Points on a hilly landscape, in no order, each with its height.
From any point a ball rolls to the lowest of the 2 points nearest to it. It stops when none of these is lower. Distance is the straight distance between rows; heights are no part of it.
q_151 h=2.78: -22  -6 -11 -42 -32  18   6  11 -13  -5  18  14 -26 -12  -4  49  -9 -18  10  -9  -3
q_58 h=5.61:   5  35  17  -6  21  25  18  13 -14  17  -6  20   0   2  30  32 -11  25  -3   2 -20
q_331 h=4.56: -23  -6   7  -2   6 -44  12  24  22  36   3 -37 -15 -33   4 -12  -6   7   0 -17  25
q_707 h=5.27:   2  10  18  14  16  10  23  32 -10 -19   8 -13   3   8  -1 -21  50 -26 -10   4  28
q_614 h=6.57: -15   0  11  14  -5 -19  47 -14  24  33   3  12  -2   3   3  15 -23  -7  -6  -8  16
q_403 h=5.35:  -8  -6  -9  16   9 -25  13  -5  27  18  -7   6  13 -41  25 -55 -20  27  -1  -4   7
q_106 h=4.65: -17 -45  -2   1 -10   5   7   2  -1 -33   3  21 -20 -16 -17 -13 -26  -1  20   4 -35
q_890 h=5.37:  -2 -16  28  30  -3  -5  26  20  29  13  24  -1  13 -15  10 -24 -22   3  -4 -23 -34
q_375 h=4.29: -30   8 -18   0  10 -46   9 -24  -5  18 -31 -19 -10 -27  11   5 -38  42 -18  -3  22
q_895 h=1.13: -38  27   1   8  -6 -23  34  34   2  28  24   8 -24 -21  21  -8  21   5 -13  -9  17
q_822 h=3.36:  42   6  -4 -35  -1  38 -64  -9  -7   9  17 -22  15  28 -18  15  29 -16  37  19   0
q_209 h=6.75:   5  -4 -33  -2  -2   2 -55 -42 -12  -9  -7  11 -26  20 -48 -11 -41  20  -7  41   1
q_348 h=2.28: -40  30 -34 -29 -15 -10  12  33  12  15  31  -2 -25  -1  21   4  -2  12 -21  -3  12
q_855 h=4.36:   8  32  31 -13 -23 -19  15  14  10   6 -42 -19   2 -11  25   0  -1   2   1  12 -30
q_500 h=7.18:  24   7 -13  -9  -3  -2  -7 -40 -29  14  -1  -7  -3   7  -6  39  -6 -28  -7  23  40
q_975 h=6.83: -19  -3  -2   5  -6   1   8  15 -34  -9  10 -27 -35 -12  32  23  10 -17  12  19 -20
q_620 h=3.42: -15 -32  15 -20   6 -29  20  38  -7   4   1 -10   0  10  21 -24   2  38   5 -27  17
q_691 h=4.64: -35   1 -49 -29 -15 -11  -6 -38  -1  14 -23 -16 -10  -2 -12  47  -5 -12  16   1  36
q_295 h=4.63:  17   7 -20 -12 -23  34 -35 -22 -22   8  10  38 -15  20 -43  20   0 -37  15  36   1
q_206 h=2.60:  42  -6   4   2  11 -16 -23 -17   7  -4  -1 -37  15   7   7  -9   0   6  -8   9 -28
q_783 h=6.89: -32  -2 -24 -13 -23 -32  27 -21  33  25   7 -19  -6  -6  19   6 -50  28 -12   0  -2
q_979 h=4.90: -14  10   4   9  19   6   4   9 -10 -23   4   2 -28   9 -18   9  42 -16  -6  10  29
q_380 h=3.46:  38  23  -6 -14   5  49 -30  18  22  -6  18 -11  33  19  -4 -33  18 -24  -7  25   4
q_712 h=5.47: -37  11  13  10  17 -49  51   2  11  41 -20  -8 -17   8  -4   9  22  21  18  -2  26
q_967 h=7.05:  33 -12  -3   4 -19   9 -36  -5 -45 -14  -1 -23   5 -13  36  -8   2 -16 -14  18  14
q_11 h=4.82:  -2   6  -7  23  22  47   8  47 -14  17  52   5  27   3  26 -14  13 -19  -6 -13 -10
q_555 h=4.07: -24  -9  -7  -7   3 -23  11  49  24  19   9 -17 -19 -20  -3 -33  15 -23   5 -11   9
q_554 h=2.84:  36 -13 -12 -13  -2 -33 -32 -12 -24   3 -10 -17  -2  17   8   8  -6  12 -20   0 -10
q_994 h=2.80:  -9   9 -12   1   8  -9  25  14  52  34  -3  12   7  22   7 -42   5   6   6   1  -6
q_591 h=3.97: -25 -19  40  12  13 -12  17  38   3  -3  -8  -1   5  21  20 -29  30  34  23 -41   9
q_696 h=4.13: -25  -2 -14  19   9   9  -4 -31   0  -2  -4  22 -27 -13 -18  31   1 -20  22  -2   1
q_515 h=5.55:  13 -11  21  53  35  27  25  13 -10   6 -16   6  65   6 -15 -28  18 -31  16  -4 -21
q_446 h=5.43:   7  39 -22  -6   6  24 -22 -18 -11  14  -5  13  -6 -12  30  37  -7  12   4  11 -13
q_798 h=3.76:  19  -1  49  67   8  10  10  21   8 -16  -1 -25  44  26 -16 -16  19 -22 -17 -10 -36
q_418 h=4.30:  13  -7   0  27  -1   2 -15   0  15 -27  30 -46  -2 -11  -3 -23  29 -38 -12   7  -3
q_656 h=6.01:  -5  12  -6  15   2  16  20  13   6 -32  21   0 -14  30   4 -16  19   0   8  27 -43
q_752 h=4.86:  19 -15  26  27   4  51 -28  24 -22 -39  10   8  37  18 -18 -28  12 -18   0  -7  -7
q_941 h=4.70:   8  28  26 -25  -7   0  28  40   5  -1 -31   8   7 -15   1 -12  13  -9   2  16 -29
q_782 h=4.53: -22 -14   0  19  -3 -37  14 -15  -7  22 -15 -12  -5 -17  37  -4 -34  23 -13 -15  33
q_157 h=5.49: -21  11 -54 -21 -12 -32 -44 -48 -22   0 -16  -2  -3   3 -20  44   2  29 -20 -17  31
q_115 h=3.49: -11 -11 -15 -31   1  -6 -25  37  18 -13   7 -11  -1 -28   9 -31  27 -11   8 -20   4
q_391 h=3.57: -25  16  52  42  20  29  31  35   0   9   0  -6  25 -44  26 -39   2  21  11  -6  22
q_684 h=5.50:   6  16 -39 -26   8  -8 -13 -14 -33 -18   6  36  -5  12 -11  10   3  32 -22  16  -4
q_877 h=5.12: -29  29  24  13   5 -25  33  24   7  17 -36  11 -32  12 -12  13  17  -3   1   1   7
q_772 h=5.07:  -2 -13  15  44  23   7  27   4  24 -11  -4  16   2  13 -26 -50 -10  -4  -4   6  -6
q_130 h=5.63:   2 -20  30 -18  -2  23   2 -22   4 -41   2   4   4 -24 -11  17 -10   9  15 -14  29
q_182 h=6.86:  15 -14   5  30   3 -11  14 -11  13 -22  28  25  11   4  -3 -20   6   9 -24 -23 -18
q_592 h=5.75:  17 -13  20  11  19  18  -1  14   1   4  -8 -15  -4  -9 -13   0 -20 -22   5   8  -7
q_45 h=3.35:  -6 -18 -36 -34 -31 -44 -21 -21 -36  -2 -29 -18 -10  33 -32  30 -20   9 -17  12   5
q_819 h=7.79:  18 -10  18  -5 -28  34 -51   9   0 -12 -11   3  -1 -15   9 -11 -43  -1 -17  -9  13
q_488 h=7.04: -35   5   0  -4 -30 -32  20   8  41  43   9 -14 -13   4  36  15 -26  22   3 -22 -10
q_517 h=3.95:  27  13  20  54  14  25 -33 -19 -30 -29  15  -3   9  -1   2   5  33 -18  -8   6 -23
q_431 h=6.30:  -2  13  -7  10  25  12  22  20   3   8  24  -5  -5  33  30  -1  17  20   3  10 -28
q_475 h=5.68:  14   9  28 -10  27 -14  30  19  30  41  15   7  22  -4   7  -9   1  27  -3 -28  17
q_607 h=3.61:  42 -12  -1 -24 -19  22 -24 -27  -1 -16 -28   6  36  17  13 -27  -7   1  20  21  -1
q_449 h=6.56: -32  28   9  15 -26 -24  15  11  28  35 -23  30  -8 -30  19 -14 -17   8 -13 -14  -3
q_481 h=4.62: -11  19 -12 -28  20  -9 -15   3 -24  -7 -10  -9 -27   5 -23  37  30   3  -6   3  42
q_24 h=4.69:  -8  -1  -6  10 -27  -4  -6   2  25 -33   9 -12 -14   4   9 -35  20 -14  -7   3  -3
q_927 h=7.67:   3 -13  28  -9 -19  40 -12  27  18  -9  -1   5  12   4  29 -23 -41  13 -12 -11  -6
q_327 h=6.49: -16  12 -10   1  19  -4  -2  30  -3  21  23  -8 -32  19  22  29  19   7   6 -16 -19
q_123 h=2.43:  13  36  27  10  22  44  -4  37  30  11  -8 -21  45 -20   9 -36  -2 -11   1   8 -15
q_921 h=6.47:   8   1  19  11   8  -8  22 -16  17 -13   4   2  18 -20   1   7  37  -9  13 -17  -1
q_873 h=6.36: -16   5  -5  -1  -4  -4  29   4   9  17   8  33 -17  33  -8  22   1  -8 -20 -17  35
q_174 h=4.10:  -5  -9   6   8   9 -42  40   4   8 -10  -1  -7   0  18   8 -34  18  24   1   3 -12
q_383 h=7.87:  27 -22  23   8 -24  39 -69  -9 -26 -34   0  -8   7   2  -2 -10  -8  -6   1   5  13
q_439 h=4.27:  -8  12 -46 -43 -15  -9 -51 -22 -17  23 -36 -32 -19  25 -36  25 -17  -9  11  43   9
q_423 h=3.74:  29 -16   8   9 -10  44 -58  -6  -8 -10  46 -34   2  19 -14   3  -4 -21  17  20 -21
q_51 h=7.41:   7 -32  26  -6   2  -1   6   1  18  -4  17 -30  10  14  20  21  -4  11  16 -36  -9
q_317 h=4.31: -24  -5  47  23  15  13  26  45   9  15  13 -12  -2 -20  18 -43 -19  31  -1  -8  32
q_425 h=3.79:  -3  15 -30 -44  -8 -10 -13   5  11  13  -3  -8 -10  27 -13  15 -22  21 -30  10  27
q_234 h=4.14:  30  10  49  45  -4   3   5   7  16 -24  -4   9  21   5 -30  -7  19 -22 -22 -16 -23
q_267 h=5.91:  -9   5 -13   3  32 -13  16  13  -2   2  -6  42 -13 -19 -21 -25 -27  25 -23   6  -1
q_255 h=4.33:   6   6  -6  30  -1  34   2  34  -2  16  25  40  45  -5  29 -38  11 -15 -15 -22 -13
q_603 h=4.39: -13   4 -25   9  -3  30 -14 -26  -7  11   9  17 -35   9 -30  35 -13 -34   7  26  11
q_364 h=4.85:   6 -12  -5 -10  12 -27  -8  -1  31  21  -7 -40  -1 -17  21  -4 -18  14   0 -14   5
q_199 h=5.77: -39  16  -3   6  20 -53  48  -5   3  46 -19  -8  -5 -29  12 -15   2  42  13  10  32
q_296 h=4.34: -31   9 -31 -34  19 -20   2  14 -20  18 -25 -29 -27   0 -25  28  -4   1 -11   7  42
q_774 h=6.65:  26 -16 -12 -10   5   6 -49 -45 -12 -22 -16   8  -4  10 -58 -20 -14  10  19  46  -5
q_868 h=5.85: -33   0   3 -20   2   5  16 -14  13 -17   9   6 -15 -30  -1  15 -14  21   3 -13  37
q_935 h=3.64:  -9  24  31  -8   4   9  12  -1  40  -9 -36  -3  16  -4  19 -23  11  24  19  -1   9
q_925 h=6.37: -28   5 -15   3 -31 -26   0  -5  29  22 -36  20 -18   2   0  -3 -22  -3 -14 -15   2
q_335 h=5.65:   4   2 -33 -26  19  -7 -45   1 -29 -17   5  11 -18  -6 -13   3 -15  46 -14   9 -10
q_102 h=2.16: -37  14 -28 -16  -6 -44  32  21 -18  23   1  13 -20 -16   7  19  27  -9  -8 -13  16
q_30 h=4.12:  26 -19 -31 -45 -12 -34   1 -29 -16   4  -7 -10  21 -11   7  19  16 -12  13  -3  10
q_236 h=5.36: -35  11 -53 -25 -31 -26 -48 -28 -26  -2 -12  14 -20  -6 -49  45  -7  12 -18 -14   9
q_679 h=4.02:  -5  -2 -12  -9  10 -35 -14 -32 -24   6 -56 -14 -10 -22  -6  25 -29  20   0   5   6
q_82 h=4.96: -10  17  29  27  27  35  22  45  11   4   8  12  -5  -6  -4 -34 -21  17 -14  10  -2
q_346 h=5.30:   7   1 -15 -18  11  20   6   1 -23 -23   8  42  -1   4  -7   0  18   7   6   9 -11
q_535 h=4.58:  -9 -22  -1  -3  12   9  35  12 -22   5  -8  12  10  -4  18 -11  16 -14  33  -5  -2
q_63 h=6.76:  -9  25  -6  -1   1 -39  46 -18  -2 -15  22  17  -7 -34  -8   4  16   8 -32   0  19
q_985 h=6.21: -11  -7 -24  27 -14 -40  -8 -11   0  23 -34  12 -20  28  -2  -1  -9 -20 -18  -3  11
q_81 h=6.55:  17 -14 -14  -6 -14 -11 -23 -55   2 -21  -8   8 -10  28 -68   5   0 -14  25  35 -14
q_185 h=4.54:  40  -9  20  24   1  44 -37  17 -51 -22   4  20  22   9 -35 -24  12 -30  -9  22  -1
q_663 h=3.19:  29  -2 -16 -38  -5  -4 -63 -30 -11   8   4 -22  -7  33 -36  25  28  -6  30  18   9
q_886 h=3.41:   1 -12 -33  -7  -4   3   6  -3  19  19  -3  19  13  22  20 -24  -1  -7   7  -2  -4
q_865 h=6.74:  -8  -3 -15  -6 -29 -35  39 -36  25  15  12   9   6  -7  13  20 -22  -3  -9 -11  -8
q_920 h=4.04: -20  12 -45 -43   1 -15 -24   5  -1  28 -38 -26 -19  19 -22  15 -38  10 -15  23  29
q_113 h=2.98:  -7   9 -22 -40  -3 -15 -13   5   5 -26  -1   4  -2 -44   0 -13  17  12   1  -1   4
q_200 h=6.08: -37  14  12   5  20 -25  39 -17  13   9 -13   1  -1 -32  17   6   9  50  34 -12  12
q_262 h=5.60: -33  13 -38   7  31 -27  37  -7  -3  26 -11  27 -16  -6 -15 -17 -19  26 -16  17  17
q_275 h=3.86:  22 -15  -5 -20  -2   0  -9  -8   0   4 -51   9  22  25  16 -17 -25  19   9  13   0
q_254 h=5.25: -41  18 -43  -3   5 -42  49 -29 -19  17  -6  21  -8 -10  -4  19  -6  22 -13  13   8
q_394 h=5.74:  10   5  10 -12  21   8   6   5 -30   8 -10  18  -8  25  12  48   4  25   8 -16  -4
q_762 h=2.37:  -9 -11   7 -21 -42  13  -7   6  10   2   8  -8 -22  14   3  48 -27 -29  10 -12 -10
q_370 h=5.18:  22 -18  15  43  22  32  -6  21 -20 -11  -1  18  40  35 -16 -20  34 -28   3 -11   0
q_193 h=3.80:  -7  -6 -22 -23 -24 -31 -18  -9 -29  18 -41 -12 -12 -22  10  31 -12 -14   7   3   1
q_219 h=3.73:  31 -25  13 -18 -28   2  16  13 -17  -6  -3   2  25  18  16  -2 -10 -12   2   0 -31
q_119 h=6.72:  24 -18 -10  26  24 -12  -3 -20 -22 -16  23  18  12 -10  -1  -6  25  -1 -15 -14   4
q_513 h=5.56:  12   4  31 -13  18  -2  -1  18  30  -8 -14 -16 -19 -19 -38  -3 -18  -5  -7   9   0
q_171 h=5.97: -13  -1   2 -16 -22 -13   0   0  24 -16  -7 -24 -18 -10  -9 -11 -40   7 -31  11  27
q_724 h=6.63:  -5  32  20 -12 -33   1   1  10  38  13 -13  15   1 -33  21   4 -11 -13 -12 -19  -4
q_756 h=7.17: -20  25   3 -26 -31 -14  21  -7  36   6  11 -11   0   7  38  28   1  20   4 -22 -11
q_14 h=4.94:  -7 -11  -5 -20  11  -6  28  31 -40 -12   3  15  -7 -17  12  -5  26   6  19   0 -23
q_745 h=5.58:   0 -13 -42 -26  13 -26 -41 -18 -29   3  -4 -11  -7  -6  -8  25 -19  32 -21 -12  30
q_473 h=5.73:  -6   5 -10 -23 -26 -29  -8   2  -4 -16 -18 -11 -25 -19 -31   1  -5 -16 -17  17   4
q_411 h=4.11:  24 -19 -10 -15  16 -14   8 -15 -23  10 -36  20   5  35 -11  -2  -4   9   5  10   4
q_590 h=2.91: -11 -16  -2 -36   7 -21  12  10 -19  -8 -19  -6   0   3  16  -1  -6  34  -1 -13  34
q_382 h=3.38:  29 -25  10 -23 -20   4 -27   9 -20 -16   4   3  -5  10 -18  12  -6 -10   8  -2 -40
q_408 h=4.83: -17   7  22  30  -1 -26  32  -5  -6  -7 -31  20 -25  17 -16  12  10  -3   1   0 -19
q_301 h=6.84:  23 -10 -16  18 -11  11 -47 -20 -27  -8  -9   3 -17  23  -9 -15 -28   2  -9  41 -18
q_214 h=4.25:   3 -34 -18   6  -9  22 -23  -3  -6 -12  10  32   5 -16  -2 -16 -12 -14  16 -10 -26
q_806 h=3.34:  15   3  -3 -23 -25  12  -6 -43  19 -17 -22 -17  26 -13  31  -4  -6  -1  14  15   4
q_888 h=2.95: -26  26 -14 -36  13  12   7  38  17  20  15   4 -20  22  19   3 -10  39  -8   2   3
q_759 h=6.32:  14   6  28 -30  -1  37 -12  21  19  -5  14  -1  10 -12   7  26  -5  -4   3 -23   7
q_830 h=2.76:   8   3   7 -13 -38  24 -10  -6   5   4   1 -14  -1  -1  31  26 -10 -32   9  11 -12
q_737 h=4.78:  39  -6 -14  -2 -20  29 -44 -33 -17  15  21   0   4  14 -29  -6 -14 -46   9  44  -2
q_508 h=6.95:  21 -21  -9  29 -14  21 -38  -7 -14  -1   9 -12   0   7  28 -16 -21 -12 -12  12 -11
q_359 h=6.43:  14   2  -2  13  -7  19  -2 -44  12 -29  13  20 -19  20 -47  12   4 -24  13  29 -22
q_320 h=6.66:  -6  -4 -15   2  13  26  -6  14 -22 -10  36 -12 -22   1  14  20  20 -13  14   6 -12
q_682 h=3.07:  14  -1  -1  -4 -12  35 -26 -37  20  -3  -1 -15  20  -5  24  23   4 -18  32   1  -3
q_323 h=2.92:  39 -10  18  30  33 -14  11 -15  17  12  -1 -26  22   2  -2 -23  -8   6 -12   9 -12
q_417 h=7.30:  -5  -8  14 -24  -5 -10  22   8  35   2  40 -29   1   6  23  16 -17  29  -1 -24  -3
q_958 h=2.59: -26  11  63  28  -4  13  46  55 -13   6  22 -14  35 -44  25 -45  27  16  18 -15  16
q_438 h=7.13:  -4 -10 -23   6 -29 -31   0   6 -19   6  21 -10 -33 -17   0  33 -19 -23 -23  -5 -23
q_464 h=5.26:  11   0  -4  24  20  50   0  33   2  11  22 -12  33   0   0 -26   6 -44   6  12 -16
q_585 h=5.44:   8  21  38  19  28   2  45  17  29  43  16 -12  36 -26  16 -12   7  13  13 -13   0
q_66 h=6.61:  32 -12   0  23  36  -3 -14 -12   1   0   4   1  23 -13 -11  -5  31 -16  14 -18 -22
q_608 h=4.84: -23  -1  27  25  23  16   3  18  26  26  11 -18 -20 -17  11  -6 -30   6  -4 -19  33
q_689 h=3.65: -14   2  47   2   2 -15  59  45  -6  15   1  -9  14 -26   6 -24  28   9  20 -14   5
q_85 h=6.99: -32  -4 -17  11 -10 -14  20   2 -21  10  19 -23 -41  -6  24  33 -13 -12  -6   7   6
q_933 h=4.55:  27  25 -23 -25 -21 -14 -36 -32 -16  22 -13  27  -8  10 -31  43 -16  -3 -13  13 -15
q_594 h=4.19:  33 -15   0  21   6  30   4 -14 -33 -20  -4  32  22  12  -8 -28   2 -24 -13  27  13
q_332 h=5.62:   9  16   8  22  22  10   5  -6  12   5 -10  12  14  28  32 -28 -11  43 -17   1  -4
q_615 h=3.83:  36   8   7   7  -4  37  -7   8   0  -7   7   6  34   4   4 -36  -3 -27 -26  16  20
q_263 h=7.50: -22  -4  32  15 -13  21  11  25   3   8 -17  15   0  -3  42 -10 -36  20  12 -17 -23
q_38 h=5.03:  10  19   9 -44   1  -9  39  15  -5  -5 -17  12   4   2 -11  13   3   9  -2  15  -6
q_700 h=5.05:  -9   6 -18 -11   2 -20 -19 -20  34  -1 -24 -12   6 -22  25 -24 -13  31  -2   1   6
q_998 h=3.11:   6  21  36  10  19  33  15   5  46  -9 -22  -4  40  -9   3 -42   0   9  12  10  -7
q_658 h=5.16: -61  13 -46 -21 -17 -10 -15 -14   8  -6 -14  15 -32  -4 -30  34 -19  18  -9 -13  11
q_136 h=6.24: -16 -11  10   6  18 -25   6  31   2  -8   4   6 -20 -40 -13 -36 -16  27 -19 -13   1
q_87 h=4.60:  21 -18   5   6  26  27  11  -5  12 -17 -12  26  15  18 -34 -37  -3  -6   2  14  15
q_598 h=3.85:   9   1  -8   0  19   8 -27 -33  -5  -7 -17   8 -11 -10 -19  17   9  -4  28  18 -16
q_887 h=4.44: -20   9 -45 -19 -27 -14 -34 -44 -15  10 -26 -21 -20   8 -20  37   9 -25  21  33  15
q_430 h=4.52: -26  -4  30  18  -1  13  28  48   6   7  24  11  28  18  38 -23  49  15  29 -48  -3
q_582 h=4.47:   5   7  30  28 -12  -8  18  13   0 -21 -13  22  -9 -10 -28 -10  16 -26 -19  -2 -16
q_581 h=5.59: -21   9  16  34  13  15  46   9  31 -22  18  18  -9  28 -14 -22   5   4  -2  12 -25
q_937 h=3.63:   4  -5  -3 -17  26  14 -30 -26 -23 -20  -1 -10 -28  23 -30  34   5  17  26  24  -1
q_282 h=5.29:  13  14  33 -34 -12   7  21  -5  16 -21  -6  -2  -7 -18 -28  32  -8  -7   2   6 -14
q_924 h=3.66:  27   1  31  61  21  21  -7  -5 -29 -17 -14  -2  31  -4  14 -13   5  -6  -6  -3 -24
q_788 h=6.29: -22  -3   9   9  18 -36  21 -21   0  -3  -7  -6  -7 -36   2  25  19  15  18 -25   0
q_367 h=5.15:  -5   8  33  34  16   5  18  11  34  37  11 -27   8 -41  15 -11 -14 -12   6 -13  11
q_211 h=5.11: -22   7   0  38   5  22  -6  15  22 -17  17  -1  -4 -13  15 -35  20 -20  -5  -8  15
q_670 h=4.16:  17  20   1  32   9  24 -34 -16 -18  -3  19  -7   0  -3   8  26  44 -29   1  -1   3
q_401 h=4.89: -52  -5 -47 -19  -4 -23  17 -24  15  26 -12  14  -9  -5 -11  35 -21   9   7 -20  19
q_273 h=6.15: -11   2 -20 -26 -15 -26  -1   6   6 -15   1  30 -13  36 -19  15  21  16 -24 -26  20
q_35 h=4.28:  29 -10 -32 -16 -21 -23 -21 -34 -33  -2  16   7  10 -15   9  25  19 -22   1   4 -19
q_611 h=3.02:  23  36   9 -26  18  32  -7  37  30   9  15 -10  26  -4  12 -24  20  -2  -8   1   0
q_149 h=7.63:  20   9  22   8  40  23  -5  25  15   6  31 -44  24  -7   3  10  34  -8  18 -15 -31
q_898 h=4.61: -13 -14  30  31   1 -29  28  -4  29  -4  -4 -20  11   0  30 -46  -6  45  12 -11 -20
q_333 h=5.54: -23  10 -44  -5   0 -17  21 -52  -9 -16   1  34  -6  -2 -21  17   1  12 -13  11  20
q_824 h=3.87:   7 -10 -17  10  -2  18  -2   6  14   8  12  46  31  -9  23 -27   4  -7  12 -22 -27
q_76 h=5.46:  -6  -9   7  12  -4  22 -12   6  27 -16  32   1  -8 -12  -6  -6  -6 -16 -18 -16  30
q_922 h=5.01:  -7 -28  30  29  12  26  24  38  -7  -1  18   9  58  10  21 -23  27   0  29 -44  -8
q_415 h=5.41:   5 -19  27  24  16  25  14  29  17   8  19  13  39 -11  -9 -20   1 -12   7 -40 -14
q_900 h=3.92:  10 -21 -15 -21   0 -39  -2 -10 -12  -4  -6 -16   5   7  11  12  47  -5  26 -21  -9
q_916 h=5.45:  16  -9  23 -24  -7   9  -6 -39  13 -20 -12  -9  -2 -17 -28  30 -24  -7  10   7  12
q_278 h=3.31:  13  -8  27  65  13   0  18 -12 -17  12 -19   2  25 -11  19 -21   1 -19  -5  -8   3
q_564 h=3.56: -10  -1 -51 -34 -22 -49 -10 -18 -39  21 -34 -29  -1   9   3  32 -24  18 -20   5   9
q_743 h=6.52: -20  15  11  -1   7 -36  33  11   0 -13  13  21  -9 -47   0 -23   6  38 -20 -12   9
q_77 h=5.87:  -1 -22 -10 -16  11   3 -18   7 -17   6   0  20  -6  39  14  27  10  17   6 -33  10
q_794 h=4.03: -19  34  32  -4 -19 -17  33   3  23  18 -41  -3   2  -4  38  -6   8  19  16  -4  10
q_69 h=3.10:  22 -24 -23 -31 -34 -26 -34 -16 -30  -7  -5  -5  -9  28 -29  12  -7  -8   1  20 -19
q_27 h=4.80:   4   2   8   6  13  43  -8  10 -29 -15  10  29 -18 -26 -16  19 -25 -12  -8   6  11
q_576 h=3.45: -27  12 -39 -35  -3  10  -1  12  19   7  13   4 -26  47  -1  22 -25  24  -6   9   8
q_837 h=4.57:   3  21   9   8  -9  30 -40  -8 -26 -22  12  19 -28   1 -19  29  -3  -6 -18  11   8
q_31 h=6.18:  12 -19   2 -36  11  15 -27  19   8  -4  10  -4  -3 -13 -11   7 -20  13  -1 -16  18
q_911 h=2.51:   0  10 -22 -55  -1 -16   4 -14  -8 -12 -22   5  16 -18  14   3   1  34  -4   0  30
q_718 h=6.25:   5   7   5  27   5  47  -8 -28   4 -29  35  -1 -11  13 -19   5  10 -28   8  27   8
q_422 h=4.42:  29   5 -28  -9 -24 -12 -26 -44 -31   3   9  40  -3  20 -21  37  14 -11   5   8 -33
q_421 h=3.53:  34  -8   2 -20 -26  37 -87 -12 -15   8  39 -22   1  40 -23   4  -1 -12  33  29 -18
q_117 h=7.11:  33   4   6   1   7   6 -22  -7 -46  11 -17 -14   6  -9  25  24   4 -16  -8   8  21
q_242 h=7.35: -11  -5   8  -3 -19 -10   1   4  -8  -4 -12   7 -16  -5  28  12 -26  23  -9 -13 -15
q_203 h=6.45:   4   5  35 -12 -20  16  -1  31  14   4   9   2  10 -31  15  19   1 -15   6 -40 -23
q_730 h=7.52:   2  -5  13  10  18   5   7  20  34  24  39 -34  18   1  24   7  23  -8  18 -37 -19
q_646 h=4.18:   6 -31  19  -1 -20 -10  34  13 -11  -9 -20  -2  23   2  27 -25  19 -12  20 -12  -2
q_274 h=4.35:  21  -6 -18 -15  28  -4  -1  21 -11  27  -8  12  -9  44 -15  -2 -14   1 -16  12   0
q_909 h=5.98:  -5 -10 -36 -23  -6 -20 -33   2 -18  13 -13  11 -20  52 -15  31  12   4  -8 -17  15
q_632 h=5.72:  -5  -3  33   5 -15  12   4  -1  38 -29   7  -7  -2 -27   7 -19 -23   1 -22  -8  34
q_490 h=5.93:  19  20   9  14 -24  -6 -19 -33  12 -34 -21   9  -7  47 -13   0  17   5 -16  20  -3
q_99 h=6.06:   9   5   1  23 -33 -28 -19 -18   3 -13 -39  11 -13  21 -10  -8  10 -19 -18   5  -1
q_276 h=5.64:  -4  18  25  27   3  32  41  33  -3  -9  24 -26  17   7  13 -19  32 -44  -1  11   7
q_934 h=3.47:   8  -6  -5  18  12 -20  35  21  23  20  -1   1  17  14   2 -42  28 -19   4   6 -20
q_409 h=3.98:  18 -17 -10   8  -7  11 -48 -19  11 -19  33 -35 -12   5 -20  -3  18 -28  13  13  -8
q_398 h=4.38:   1   9 -10  20  -7   1 -42 -11 -13  -4   7  -6 -26   2   9  26   4   0 -13 -10   4
q_654 h=7.24: -21  -3 -18  -6 -33 -35 -11  -1 -24  -9   0  -6 -29 -18  14  29 -38  16 -32  -9 -18
q_17 h=3.28:  15  -8   7  49   9 -27  25 -26  13   9  -7 -16   5   5  11 -19   6 -17 -17   5   5
q_575 h=5.86: -43   7 -25 -22  10 -12  40 -36  14 -10   8  18   1 -25 -13   7 -17  33   2   1  42
q_951 h=5.57:  34 -26  10  14  21  32 -13  16  -6   8   8 -26  22  -2 -24 -11  -7 -42  16  16 -29
q_695 h=3.33:  32 -24  39  45  23  12  -5   6  11 -10  10 -30  26  15 -17 -15 -15  -8 -16  -6 -36
q_103 h=5.00:  -1 -19  50  32  -4  -7  33  20  24  10  11 -17  42  -9  20 -46  -5  29  16 -25 -31
q_177 h=6.04: -17 -17 -19 -46  16   1 -14 -12  12 -10   5   1  -7 -22 -23  18 -19  23  11 -16  33
q_634 h=3.67:   7 -23  -7  -5   8 -13  14 -19 -23 -19   0 -13   0  32   3  13  44 -16  24   0  15
q_6 h=5.28:  -8  25 -14   9   7  15 -12 -19  18  -1 -10   8  -1 -16  33  -1  -6  13  12  12 -18
q_871 h=4.92:  37 -15  -4  22 -19  13 -17 -35 -14   9   5  -8   3  -8 -12   3 -22 -52   1  35 -18
q_584 h=5.34:  10  11  15  19  43  44   8  20   0  -2   7  28  16  13   4 -20  -7  21 -11   0  -4
q_246 h=5.48:  -2  -3  -2  -4 -35   1  -6  -4 -21 -25 -12   1 -22 -34 -14  -2  -1 -45   5  28 -15
q_243 h=2.75: -20  17 -38 -41  -6 -21  17   7 -20  12  15  13 -23 -17  -8  46  13 -12   1  -2 -10
q_116 h=4.68:  20 -18  -8  -1  21  13  23  37  -7  18  27  22   5  39  -6 -18  -2 -14 -19  -3  -6
q_104 h=5.10: -26 -25 -12  -3 -24 -23  24  -7 -18 -37   4   8 -21 -39  -8  -4   5 -16   9   1 -15
q_80 h=3.40:  26 -19  -4 -11   5   7 -27 -26 -22 -26   4 -19  -2  41 -20  11  32  -1  25  14  -2
q_547 h=5.78:  28  23  13  19  -6  23 -15 -15   8 -15  -2  21  15  50  19  -9  -2  21 -24  13  -8
q_775 h=5.99:  -1   9  21  37   1  43  32   0   9 -24  41  -5   9   4  -3   8  27 -38  -4   3  -2

Call two points neighbours if one is among the 2 nearest of the other. Go from one point of each pair to the other, from neighbour to neighbour, staying as low as possible. Name the highest point that can't be avoided.
q_868, q_254: q_575
q_895, q_762: q_151
q_206, q_80: q_933

Where does a ball stop that starts at each point below?
q_119: q_206
q_707: q_895
q_171: q_663
q_967: q_895
